Points on a hilly landscape, in no order, each with its height.
From any point a ball rolls to the lowest of the 2 points nearest to it. It stops when none of these is lower. Distance is the straight distance between rows; heights are no part of it.
K772: [149 113 119  95 109 137 121 138  57  93 121 115 158 137 107 125 146 119
 121  46 117 146 126 169  89 127 167  80 121 123 124 121 192  92 133 159
 142 165 115 107 137  85 173 151 168 153 129 126 122 115 175 140 100 112
 123 174]  height 146
K314: [150 161 139 127 134 120  70 145 103  79 154 131 175 150 192 166 167  53
 141 103 159 104  85 109 115 166  96 108 139 148 159 126 127 144 136  88
 134 134 152 155  95 117 130  76 125 179 157  95 134 156 131 112 103  83
 139 135]  height 345
K630: [123 157  95 159 117 126 113 106 186 181 129 164 118 145 157 129 133 144
 152 164 137  77 104 118 140 155  99 154 132 155 158 128 126 156 108 121
 145 137 114 136 152 157  61 100 124 133 138  88 129 144  63  98 131 113
 129 132]  height 478
K236: [151 151  91 209 118 172 136 139 142 168 195 145 109 142  98  77 107 138
 131  93 118 134 163 144 110  94 131 167 116 110 124 168 146 132 134 125
 146 145 115 133 105 114 137 202 119 131 152 181 141 121 103 116 158 100
 115 133]  height 222
K944: [142 155 124 168 162 140 100 123 105  91 131  79 139 159  93 101  97  67
 133 136 164 147 137  86 103  98 162 151 140 148 114 123  58 197 125 114
  95 119  92 144  77 140 146 177 125 175 137 152 132 108 126 176 144 142
 134 131]  height 31
K409: [119  97 157  62 129 110 152 146  95 114 100 145  95  75 134 188 125 126
 103 106 123 115 157 159 106 143 130 126 149  75 114 154 100  87 147 110
  88 115 173 116 116 116 182 112 142 115 112 137 137 132 167 126 125 138
 128  85]  height 810
K148: [205 102 160 162 104  97 125 165 121 124 103 105 148 108 108  85 128 120
 121  98 112 136  72  82 225 142  86 114 149 128 151 101 136 145 142 106
 204 170 123 155 115 116 122 138 121 151 165 164 112 168 144 177 184 129
 115 174]  height 567
K881: [116 141 108 122 143 112 139 148 121 134 124 183  94  92 160 206 109  75
 146 110 168 112 132 156 115 161 115 158 141 120 130 168  79 133 148  90
  75 120 176 152 114 143 135  80 116 115 150 116 138 107  84  89 108 103
  97  69]  height 734
K350: [107 120 105 113  77 127 117 115 152 169 158 151 121 140 134 125 138 206
 114 136  81 104 158 147 125 100 106 130 103  82 114 107 159 103 124 124
 132 120 155  95 144 127 113 149 123  86  86 113 156 170 109 100 130 146
 150 133]  height 485
K977: [149 114 182 134 151 121 137  88 124 141 115 118 150  99 127  85 177 105
 132 118  97 124 120 101 159 190 117 113 166 132 143 164 159 118 113  96
 168 109 121 170 140 163  95  90 153 168 167 125 120 148 151 173 119 124
 105 140]  height 689
K401: [127 126 111 131 102 146 149 112 133 175 111  87  98 157 112  85 138 201
 119 147 113 131 139 132 114  99 134 109  96 102 113  95 118 138 111 164
 136 123  84 116 134 126 119 183 167 124  90 148 128 124 150 142 147 185
 142 165]  height 332
K375: [159  91  63 164 103 114 171 127 110 168 101 126 112 130  67  76  84 154
 138  68 146 132  72 194 173 112 156 128 111 113 167 151 184 101 168 209
 162 178 132 113 149  80 151 136 162  87 141 149  78 130 120 136 121 128
 131 195]  height 790
K589: [152 181 140 131 169 157  85 147 127 129 141 113 125 142 181 177 145 105
 111 191 182 114 153 116  57 149 115 145 140 127 125 166  67 140 132  94
  79  83 100 143  80 131 123 105 127 184 132 125 144 111 140 101  98 122
 144  91]  height 316
K521: [121  73 134 137 120  67 161 142 113  89  67 127  83  77 106 170  79  79
 137 112 170 154  67 131 206 156 127 144 150 136 145 112  68 124 168 116
 136 153 200 143 147 133 173 102 120  93 162 124 101 128 113 191 162 111
 102 119]  height 740
K864: [113  63 139  94 122 118 165 141  93 115  91 108 102  97  81 129  99 113
  98  92 121 147 108 178 139 115 186 131 143  78 131 136 121  96 149 176
 128 175 139  89 152 127 194 139 170 127 144 163  92 121 181 192 132 154
 141 158]  height 845
K224: [135 154 119 125  51 135  71 185 170  91 191 154 151 149 177 173 144 114
 121 132 150 102 140 115 133 127  79 124 118  97 138  95 110 133 118  86
 107  94 156  89 101 117 121 159  86 119 111 100 147 164  96  90 143  68
 149 137]  height 354
K518: [ 65 101 136 123 141 112 166  53  84  70 125 148 173  92  79  59 111 101
 163 129 102 152 128  96 161  99 186  86 135 126  64 129 191 126 119 159
 112 146 138 109 165 162 151 129 118 116 131 109 147 132 192 169 150 154
 106 135]  height 392
K686: [142 155 129 186 157 113 157 128 153 152  59  71  89 150 107  74 119 124
 141 201 189 153  97  97 143 121 135 130 121 181 135  84  65 174  96 198
 147 132  87 164 133 150  69 121 140 145 132 144  77 111 111 168 154 174
 127 145]  height 360
K544: [153 169 131 104 129 140  76 178 152 113 171 148 120 116 204 197 144 136
  89 167 189 105 155 128  78 162  70 136 134  82 119 153  65 128 133  72
  92  65 155 123 105 107 117 109 103 153 116 113 141 144 145  91 121  73
 147  78]  height 245
K83: [156 147 141 154 147 135  98 153  78  64 154  94 141 152  87 125 118  57
 115  70 140 154 151 128  94  92 168 123 132 127 108 125  90 152 128 140
 111 140 122 138  80 111 167 181 127 178 150 175 131 112 153 165 151 111
 116 132]  height 122
K605: [ 73 148 125 107 166 135 129  75 182 147 155 195 152 127 141 137 139 182
 141 200  76  90 126 115 156 101 133 151 134 160 112 132 175 141 109 118
 128 119  86 120 169 175  39  62  77 109 106  80 139 121  74 107 100 154
 132 100]  height 563
K785: [143 118  68 179 109  95 121 170 106 116 116  98 108 147  67 137  75  68
 136  60 184 155  72 165 166 103 148 141 122 145 142 114  94 147 167 164
 145 179 150 168 137 116 162 128 154 120 159 161  87 125 113 134 155 122
  94 175]  height 658
K36: [200 111 135 178 120 101 141 165 146 187 107 118  96 109 107 104 118 130
 101  98 108 123  94 128 187 148  90 163 136 131 160 150 126 125 149  98
 201 165 151 166 118 112 130 130 151 139 162 153 115 169 118 149 152 142
 102 157]  height 598
K221: [ 82 147  75 122 147 138 168 109 130 147 118 167 106 112  92 154  77 110
 171 125 134 142 128 116 129 116 158 179 127 167 114 141 130 149 137 114
  97 132 131 132 148 151 138 115 116  83 143 115 151  92  86 105  96 150
 116  85]  height 25
K923: [148 130 117 159 113 116 162 111 140 167  81  84  84 147  99  68 126 164
 129 141 136 119  95 121 153 120 137 122 114 131 127  87  98 165 112 170
 152 135  94 143 143 138 102 156 159 139 115 151  95 138 130 166 167 178
 121 165]  height 247
K855: [ 86 132 149  96 182 146 130  96 174 144 167 187 133 104 139 166 133 163
 116 173  57  88 159 139 126 103 136 171 144 122 103 157 145 125 120  94
 108  99 115 122 148 165  75  84  87 114 108 103 165 107  96 112  98 148
 117  68]  height 640
K794: [158 101 172  84 125  99 116 153  96 108  64  94 145 107 160 170 162  93
 120 129 143 132  65 118 145 187  86  95 141 139 147 112 111 107 141  86
 163 142 145 160 124 123 146  63 164 156 144 106 123 149 156 155 103 139
 134 160]  height 761
K130: [142 134 198  91 131 126 101 142 149  91 108  97 131 120 180 151 191 139
 105 162 150 111 136 113 124 169 105 104 153 117 162 123  73 115 112 103
 123  98 130 132 114 143 104 115 121 143 113 120 134 111 151 124 125 114
 137 115]  height 639
K19: [154 152  73 182 166 176 183  75 130 193 100 127 122 121  98  71 121 152
 152 136 116 129 108 104 106 151 132 150 115 177 118 147 191 154 145 109
 178 118  65 153 139 120 107 147 144 140 142 115 131  92 100 132  85 157
 113 135]  height 601
K251: [112  96 191 121 131 115 165 102 170 147 134 123  93  96 131 101 148 188
 108 153  53 102 149 129 162 109 133 153 150 101 133 129 118 124 114 139
 155 121 150 127 147 154  93 124 108  95 100 124 141 144 123 169 144 156
 114  93]  height 437
K833: [113  93 118 155  82  90 154 151 128 139 144 132  82 129  81 155  56 132
 136  89 138 152 113 178 181  91 140 165 124 108 159 145  90 111 171 171
 123 182 199 123 142 119 171 134 130  39 135 169 105 140  98 105 164  98
 128 135]  height 817
K346: [191 127  79 194 100  94 111 179 127 154  91 110 112 148  83 126  98  95
 117  75 151 133  61 129 181 115 104 150 113 128 150 115 108 132 169 128
 187 179 145 185 110  98 141 129 158 143 155 157  94 164 121 143 148 140
 102 184]  height 626
K132: [145  65 131 121  96 116 165 150 112 159 127 124 103 117  78  88  86 157
 106 102 104 135 102 171 174  91 159 145 113  69 162 158 147  92 142 203
 150 185 146  88 144  90 178 156 159  81 136 183  76 137 157 167 141 135
 156 184]  height 819
K484: [173  93 147 132  76  87 164 138 122 135 102 113 122 106  96  69 118 156
 128  94 100 130  75 108 225 122 122 105 143 106 153 100 161 145 136 147
 178 176 125 109 146 111 143 151 134 119 138 168  95 175 160 188 189 141
 135 180]  height 532
K661: [115 123  99 152 137 180 150  95  97 158 167 173 125 116 102  92 124 195
 127 109  79 137 164 164 101  66 150 141  94 102 120 184 224  85 156 144
 138 155 116  91 146  98 137 162  89  58 118 129 159 106 105 102  80 138
 138 136]  height 690
K95: [168 132 146 165  74 130 125 143 197 160 186 170 152 125 140 100 171 145
 131 104  76  95 147 117 174 125  86 126 139  96 149 129 174 153 107  92
 168 117 104 123 119 129  91 171 106 125 146 141 136 173  87 144 175  85
 127 152]  height 336
K645: [ 95 160 113 110  86 158  72 144 173  89 197 199 161 154 185 175 141 105
 135 121 127  85 135 123 141 111 113 138 132 116 117 117 143 129 116  86
  81 101 126  91 122 149 101 116  61 124 112  99 147 141  79  73 127  75
 134 119]  height 292
K904: [133 138 137  94 127 165 118 124  97 140 166 163 132 114 138 143 155 155
 102  79  77 126 196 155  74 126 143 123 128  96  95 191 194  73 124  98
 107  96 127 106 123 124 145 148 115 138 132 131 171 118 154 109  94 115
 126  98]  height 26
K515: [120 143  81 170 154 171 182  72 120 166 137 169 126 108  88  71 122 166
 153 106  79 134 137 117 123  99 153 153 118 157 116 170 219 142 156 114
 155 141  84 122 146 121 130 165  95  96 141 125 145  88  99 120  89 145
 114 119]  height 648
K191: [135 100  41 150  93 107 164 109  96 158  74 118 119 137  75 110  90 120
 158  74 159 135  66 178 164 144 144 128 128 151 133 116 178 117 169 174
 148 150 142 128 169 109 150 107 178 102 145 114  94 138 120 152 112 146
 116 185]  height 818
K853: [117 156 133 113 180 155 120 148 155 188  97  90 108 142 167 141 128 165
 112 215 155 169 182 119  44 150  97 129  97 151 114 126  88 110 101 150
 108  91  91 135 117 121 105 111 133 157  88 124 128  85 150  81  94 165
 151 109]  height 427
K907: [ 92 140 100 154 159 131 162 122 171 164 141 165  80 106  98 149  63 120
 147 171 125 117 140 112 130  95 144 211 123 156 114 131  77 171 128 128
 118 145 154 128 143 160 118 129 100  94 140 126 151  99  69 110 137 147
 109  56]  height 159
K565: [ 95 109 140  85 102  96 127 130 100  79 135 150 137 124 129 157 113  92
 158  64 121 136 125 137 148 136 139 105 138 135 131 110 141 118 140 132
 103 149 173 127 141 132 159 116 112 100 127 121 130 141 128 111 142  96
 114 121]  height 464
K429: [115 129 132 107 151 117 115 153 177 179  77 106  91 130 183 156 134 180
 112 227 168 150 160 155  67 157  66 126 115 137 137 109  78  90 106 172
 126 107 155 132 143 137  87  88 132 118  89 105 105 110 117  67 118 141
 144 102]  height 500
K543: [ 68 171  99 118 178 143 166  76 186 166 129 165 147 110 124 148 119 157
 142 211 111 126 133  63 128 109 157 153 105 193 131 129 169 145  87 113
 154 117  64 134 161 163  83  92  95 107 108  88 115  91  86 101  71 161
 144  83]  height 463
K194: [131 126 128 148 139 129 133 119 116 117  94  65 101 137  90  97 116 107
 121 133 148 142 118 108 128 101 165 136 137 123 110 100  54 172 113 144
 116 126 105 132 126 147 132 171 150 154 124 151 118 110 145 180 165 169
 127 149]  height 139
K804: [150 141 113 210 115 154 129 123 197 172 201 177 125 138 119  73 127 124
 138 105  90  93 151 135 145 114 116 171 147 125 138 163 148 162 120 101
 155 123 108 152 114 138 105 168 106 146 162 161 130 142  76 134 180  88
  98 122]  height 281
K196: [101  65 131 127  77  77 152 141 106 105 142 109 130 149  77 143  52 118
 157  73 141 153  97 179 202  82 177 117 121 124 160 120 126 112 169 209
 132 195 160 111 158 111 177 116 133  40 128 162  76 146 107 117 172  73
 138 158]  height 791
K924: [116 140 101  94 153 131 112 162 114 138 120 118  81 115 142 177  93 150
 108 166 177 139 165 139  63 130 106 147 112  94  85 135  45 130 138 105
  73  80 155 117 124 113 151 137 139 129  99 138 138 118 156  87 132 140
 135  74]  height 288
K971: [149 115  98 183 114 108 176 121 172 196 165 163 106 119 100  62 105 165
 138  74  76  97 118 153 201 109 129 154 124 127 170 178 186 126 151 159
 162 174 162 123 142  98 118 145 105  76 143 159 121 173  96 129 159 126
 107 129]  height 482
K134: [102  46 144 104 107  61 148 137  94  66  76 136 127 105 142 189  77  81
 155 119 161 155  61 142 216 168  97 103 148 162 146  82 101 122 174 114
 135 138 198 130 144 119 195  80 124  81 137  94  99 135 128 157 150  84
 130 107]  height 771
K87: [130  94 140  65 112 101 142 139  97 133  68 117 109 103 139 184 136 114
 121 108 130 121 107 162 114 177 118 114 141 115 127 127 120  87 144 105
 116 122 158 134 131 125 171  93 172 131 122 110 121 141 156 140  98 151
 128 139]  height 788
K699: [181 155 150 105 111 121  71 191 115  99 141 128 153 138 190 196 164  98
  96 124 162 109 113 121 101 164  75 108 132 114 144 135  94 124 137  71
 128 108 165 144  82 103 145 105 123 162 126 109 149 157 139 100 107  92
 152 133]  height 302
K869: [124 133 198 118 179 147 112 149 190 111 129 120 110 106 189 157 182 169
  81 207 151 129 185 136  95 150 102 132 151 101 148 150  60 111 106 125
 109  76 123 125 118 145  78 107 104 139 107 133 134  76 143 110 132 104
 136  61]  height 595
K880: [117 190 133 140 154 143 102 112 147 134  92  83 156 182 156 102 161 130
 152 210 185 154 138  84 104 143 124 106 130 185 159  97 115 164 106 168
 112 133  35 141 109 138  74 115 135 160 105 114 105 114 128 119  96 163
 161 151]  height 539
K826: [ 84 157 112  55 141 159  85 128 145  98 147 182 165 147 177 186 136 151
 126 162 139  86 129 109 126 110 136 152 128 127  94 108 151 116 124  81
  54  83 116  93 130 159 118  93  80 113  81  94 144 129  97  38 102 132
 146  89]  height 201
K500: [ 94 117 146 148 148 124 142 127 170 120 180 170  77  92 104 140  89 156
 119 151  94 111 161 145 148  69 137 201 140  88 119 134  72 146 141 132
 124 134 189 116 131 155 117 147  83  75 110 146 167 116  94 134 162 134
 108  49]  height 285
K308: [126 102 123 117 108 152 135 112 130 200 166 125 111 117 136  98 153 208
  91 123  64 127 179 160 107 114 108 122  93  70 121 161 192  84 124 123
 159 124 151  86 144  95 128 158 145  98 104 128 159 170 147 135 116 142
 152 137]  height 431
K30: [100 125 109 114  87 110 106 115 193 171 135 158 124 150 156 146 128 224
 105 196  99  92 152 146 133 116  86 133 101 104 121  72 133 105 114 136
 142 104 155  97 149 138  68 108 114  90  65  84 140 178  69  72 132 132
 155 118]  height 558
K541: [124  89 158  64 111  99 130 130  72  69 120 115 181 121 123 118 140 104
 126  63  96 145 111 136 126 143 139  58 129 138 124  82 186 106 116 141
 147 169 135 100 152  87 178 125 164 164 138 123 112 150 195 158 132 115
 124 171]  height 216
K342: [102  84 106 148 130  76 145 136  98  75  99 111 107 105  88 141  66  34
 139  85 186 173  63 151 179 130 149 117 133 147 117  94  94 143 156 155
 127 158 181 141 162 133 179 109 144 119 163 140  91 128 141 171 168 120
  88 147]  height 700
K640: [106 121 146 122 165  94 105 101  83  51 133 126 165 115 166 142 144  36
 158 122 168 134  71 103 143 177 103  85 129 156 137 109 129 145 121 111
 124 125 179 138 136 134 143  79 142 164 158  97 129 137 169 121 131 104
 113 126]  height 391
K695: [156 138 110 155 168 124 151 133 142 189  63  83  76 131 123 145 131 104
 133 187 176 133  98 134 103 158 119 152 120 168 129 123  77 115 123 136
 151 132 128 177 134 146  94  86 167 144 162 127 107 111 103 153 108 175
 104 136]  height 471
K389: [148  82 184 124  83  98 174 133 153 139 113 112 102  96 122  89 137 192
 110 127  68 114 113 106 209 121 110 136 155 102 156 114 129 131 127 134
 172 145 146 110 140 132 122 144 120  88 121 143 125 164 132 183 167 145
 129 140]  height 491
K333: [138 131  88 124  91 114  94 174 112 136 132 129  97 141 129 173 102 130
 112 112 162 143 134 160  94 132 101 134 116  98 118 121  70 124 141 113
 105 119 179 123 119 111 166 147 153 117 110 133 133 145 136  94 132 113
 136 135]  height 221
K323: [ 95 177 111 136 166 184 125  86 182 162 154 155 158 134 158 143 141 153
 128 202 115 130 152  73  98 126 143 154 123 179 129 159 151 149  95  81
 128  98  27 131 127 146  95 112 105 162 120 104 126  77  95  93  73 122
 157 103]  height 368
K239: [185 170 159 149 103 134  83 188  96  57 196 106 168 166 125 155 141  56
 110  77 130 138 167 127  81 109 130 108 114 128 118 119 120 135 124 125
 125 122 129 138  52  86 158 170 107 182 147 158 137 158 145 145 135  72
 127 128]  height 182
K973: [108 118  98 129 106 140 149 109  90 124 148 150 132 135  85 104 105 158
 155  75 111 141 135 169 125  83 175 128 110 113 139 166 195  83 150 177
 115 178 126 104 148 106 139 145 118  56 130 135 134 114 111 103 105 110
 127 154]  height 723
K888: [132 104 159 151 133 121 140 131 192 160 159 151  90 101 139 135 128 158
 106 150  84  95 148 136 148 130 101 174 141 110 144 152  89 150 119 107
 155 126 167 131 138 150  91 137 111 105 132 125 143 124 105 143 151 106
 101  86]  height 371
K997: [126 145  85 150 116 150 124 138 114 160 148 138  99 140 108 128 100 135
 129 102 129 138 151 147  92 111 128 158 115 115 114 153 114 132 133 122
 113 135 136 124 125 125 145 169 140 123 130 143 155 114 125 102 122 133
 121 127]  height 156
K884: [123 100  52 110 114 134 161 118  94 161  63  92 100 131  90 140 100 134
 137 123 153 140  92 171 108 132 156 135 127 145 106 104 131 125 150 157
 128 127 116 121 160 125 160 125 195 112 127 108 111  97 134 152  89 185
 126 162]  height 847
K154: [ 70 139  86 118 133 121 172  79 122 134 101 146 128 116  76 102  89 147
 175 157 119 134 111  86 160  94 174 145 121 169  97 110 153 160 123 139
 121 125 110 121 165 157 117 120 126  80 122 104 134 116 116 143 118 187
 132 105]  height 185
K311: [103  95 183  50 146 107 117 130 106  22  98 105 150 105 168 149 152 100
 116 119 152 103 104 114 130 146 129  83 143 126 131  78  96 131 118 104
  97 100 162 103 118 114 163 123 122 130 108 114 125 125 170 132 156 118
 140 104]  height 704
K959: [120 147 138 101 140 142 117 140 140 161  55  78 124 170 157 123 153 154
 126 197 167 159 147 127  81 146 115 103 111 162 133  84  99 114  96 182
 104 107  74 143 126 128  99 111 160 147  79 112 107  92 149 101  97 188
 155 160]  height 492
K7: [126 131 163 112 156 134 119  83  91 100 100  86 165 116 132  90 176  84
 144 130 131 134 108 103 118 177 136  86 142 139 117 131 133 125 110 113
 135 111 110 157 133 154 115  98 157 185 144 122 128 128 175 162 112 145
 121 144]  height 646
K693: [ 71 125 105 157 118  99 162  64  97  82 151 175 162 120  64  50  93 134
 185 115 115 142 112  99 202  73 176  86 118 134  85 126 208 147 135 183
 119 157 129 120 167 154 134 143  93  79 128 131 134 145 156 145 171 146
  98 140]  height 367
K146: [144 150  93 163 176 146 162  93 122 174 100 118 117 120  98  95 128  89
 167 152 151 127 101 104 124 177 133 161 139 174 118 149 141 136 126 109
 152 118 110 172 143 158  94  95 154 151 185 120 128 107 114 155  97 153
  97 124]  height 543
K145: [142  96 153 102  87 104 142 147 107 138 131 140 126 108 109 136 126 129
 133  62  87 139 133 135 157 139 126 121 150 112 153 147 169  90 140 132
 140 174 159 115 139 106 162 135 137 106 140 138 129 156 143 142 133 113
 124 154]  height 422
K648: [127 124 170 162 140 174 130  90 189 183 163 132 137 146 156  68 184 187
 108 183  62 125 184 119 113 126 124 118 114 130 119 139 153 147  91 122
 143  83  49 148 121 156  75 149 118 153 117 156 131 109  98 140 147 135
 131 114]  height 472
K361: [151 150 135 169 187 166 119 110 108 131  86  57 144 163 104 101 144  91
 135 179 152 163 136  79  83 139 154 140 130 161 124 138  94 152 132 121
 129  96  54 187  76 142 110 109 160 193 146 139 121  90 139 172  90 168
 139 133]  height 467
K252: [145 128 157 155 107 156 152 107 171 199 148 104 110 152 141  60 182 214
 110 152  72 129 171 132 124 121 111 100  90  89 117 110 148 130  96 142
 159 105  81 132 120 129  97 183 142 130  98 160 131 149 134 149 161 156
 130 142]  height 403
K730: [125 142 107 139 124  99 112 132 175 170  79 119  96 147 174 173 128 152
 142 214 179 109 109 138 110 166  90 145 130 169 162 110  86 120 114 159
 138 133 146 130 146 159  72  83 139 114 124  81 103 126  66  76 122 133
 144 120]  height 555
K587: [124 105 114 162 119 122 152 122 182 207 179 168 103 114 127 119 113 173
 106 119  55  91 143 158 163 117 104 172 126 112 143 170 163 132 145 134
 154 157 191 124 153 115 112 130 112  79 117 122 152 172  88 127 131 116
 101 103]  height 436
K568: [138 137 187  68 120 131 118 142  92  75 169 152 154 105 136 157 166 102
 110  60  93 125 185 136  98 129 164  95 139 104 103 150 161  94 115 116
 100 116 140 108 112 121 164 152  96 147 136 150 151 123 165 127 136  90
 125  90]  height 94
K649: [164  96 197  55 125 102 109 184  90  43  92  89 165 112 176 175 159 109
  91 123 143 120  80 118 132 160  84  73 137 139 143  78  92 125 132  88
 140 121 150 118  98  85 176 117 137 162 128 125 141 132 170 144 135 120
 156 143]  height 732
K54: [144 121 110  74  97 148 114 141  71 126 128 129 137 130 130 149 147 155
 104  75 112 136 158 168  64 133 146  94 112  92 106 147 183  69 130 126
 116 120 135  88 130  95 167 153 152 133 105 118 154 127 182 104  91 122
 147 148]  height 89
K89: [167 154  94 179 134 152 103 130  95 126 121 110 148 164  99 101 133  84
 144  80 134 120 109 114 110 135 125 133 130 135 126 137 139 133 138 116
 155 141 106 178  89 121 126 141 151 178 153 134 124 135 134 148 114 121
 108 158]  height 565
K947: [127 167  85 122  84 146  79 173 110  80 186 118 160 185 147 149 110  94
 124  91 157 135 146 143  83  95 127 104  93 134 102  91 133 146 122 130
  66 118 121  92  88  97 154 189 108 132  98 127 144 148 122  87 129 102
 142 154]  height 280
K939: [167 115 146 132  96 129 138 131 133 177 158 145 140 121 122  95 165 162
 115  75  65 116 161 133 149 133 118 117 133  95 146 156 204 100 119 112
 166 144 124 116 123 112 129 172 137 120 145 143 140 167 132 145 139 118
 129 155]  height 383
K571: [ 88 114 165 111 180 124 132  64  91  41 126 119 178  91 102  75 131  61
 140 114 124 160 136  86 122 119 177  79 143 129  70 124 133 145  97 119
  93 118 138 106 140 157 156 136 120 159 142 121 148 108 183 159 165 127
 122 106]  height 273
K294: [142 150 124 141  87 125  77 150 179 141 150 151 129 148 182 162 153 139
 122 160 145  87 118 119 130 156  79 136 138 114 163 119  95 138 113  94
 133 118 137 119 123 137  91 119 122 131 122  88 138 150  88  95 131  91
 143 141]  height 409
K320: [174 141 117 196 170 177 112 123 105 155 114  82 113 162 102 105 131 105
 118 138 118 134 135 106  72 137 130 164 123 134 118 164 115 130 147 107
 156  98  85 198  65 128 124 132 169 197 159 150 128 108 124 158 105 144
 113 128]  height 522
K185: [102 141 114 103 131 115 115 114  74  75 154 152 176 133 149 137 123  63
 171  55 138 144 106 133 114 164 129  77 119 167 118 124 184 118 123 123
 108 143 152 143 137 126 137  93 118 149 149  96 137 136 140  94 108  79
  97 137]  height 458
K582: [153 179 116 116 114 150  87 178  98  85 185 128 140 151 145 169 113  89
 104  99 161 138 176 141  57 118 126 115 116 110  91 143 101 134 129 111
  70  95 137 116  79 100 166 168  99 160 120 152 155 134 158 101 123  94
 139 110]  height 230
K464: [ 93 176  95  99 136 177  98 114 158 133 153 159 155 148 164 157 120 154
 124 178 132 111 152  78 103 103 135 148 112 147 103 127 135 136 104  78
  84  94  64 100 117 142 117 138  91 137  95 104 143 112 104  66  87 139
 154 109]  height 284
K807: [119 176 151 177 157 127 129 134 174 142  78 106 108 163 157  87 160 146
 141 225 180 167 149  96 117 124 101 122 138 183 169  89  93 163  85 222
 137 144  71 139 115 149  65 131 110 148 110 138  87  92 109 131 139 162
 164 134]  height 462
K160: [111 150  41 119  87 165  93 150  93 101 151 126 162 181 123 142 100 149
 119 104 162 161 139 141  79  69 151 102  88 130  95  96 163 150 139 138
  82 111  86  72 112  83 170 204 121 100  79 116 143 108 123  71  97 129
 163 168]  height 331
K692: [ 99 122 177  59 155 130 106 125 139  43 112 123 141 106 178 165 169 128
 119 158 168  79 127 109 133 146 136 115 150 107 140 104  88 126 122 106
  75  82 150 110 123 146 120 104  97 116  99 104 140 105 136 104 141 112
 137  67]  height 673
K86: [109 137 147  83 155 159 128 129 128 144 119 105 108 121 140 140 127 170
 111 171 124 135 182 115  69 119 135 135 113 105  93 131  88 112 114 109
  90  75 108 116 125 134 132 142 130 138  92 140 156  97 165  98 123 169
 141  89]  height 355
K879: [122 139 200 152 155 159 109 116 192 135 142 119 127 140 168 100 187 153
 111 200 114 138 178 112 110 135 123 137 154 131 148 136  84 142  92 135
 123  88  80 136 122 164  66 128 108 155 122 145 124  86 113 128 143 119
 141 100]  height 538
K11: [135  98 162 105 139  79 121 132  65  55 129 127 188 121 146 138 125  55
 137  91 124 157  73 106 151 167  86  60 115 162 133  81 170 120 119 122
 165 153 169 137 134  94 163  80 160 180 166 103 119 157 188 137 131 102
 110 172]  height 310
K603: [ 93 130 133 103 170 119 131 117 157 117 142 201 112  90 154 195 119 118
 140 145 118  85 142 143 140 135 126 181 157 109 128 159 105 137 139  96
  83 107 157 127 138 163  92  71  90 102 132 103 154 102  85 102 109 116
 104  48]  height 697
K119: [127 173 157 142 195 153 103 106 127 114 118  87 155 136 157 133 175  86
 144 195 176 150 140  88  88 159 150 136 166 165 142 153  95 151 127 103
  95  99  67 153 103 153 104  82 135 187 151 125 132  96 137 129  94 140
 150  95]  height 390
K960: [111 114 182  84 122 119 117  92  99  75 149 139 173 106 119  93 172 105
 140  81  78 124 157 102 137 125 161  87 152 117 105 130 171 113 102 114
 124 122 130 116 138 146 136 149 104 146 140 137 141 139 166 164 148 109
 120 120]  height 164
K373: [121  83 109 117  91 113 151 121  95 110 137 127 159 146  70  93  86 147
 161  68 133 145 102 180 169  86 195  88 100 109 159 140 183  91 151 227
 137 199 120 101 159  84 156 132 142  57 131 147  80 128 118 126 134  84
 131 188]  height 758
K542: [161 138 153 109 132 133  90 137  81  89 117  79 159 153 129 136 165  82
 114  96 127 115 113 115  94 144 121  89 128 131 123 111 120 128 118 114
 140 120 119 152  94 113 141 132 159 189 133 130 125 141 173 158 111 136
 135 158]  height 604

Where does a ball stop that starts at each point below?
K794 -> K944
K7 -> K544
K603 -> K826
K196 -> K944
K977 -> K944
K185 -> K904
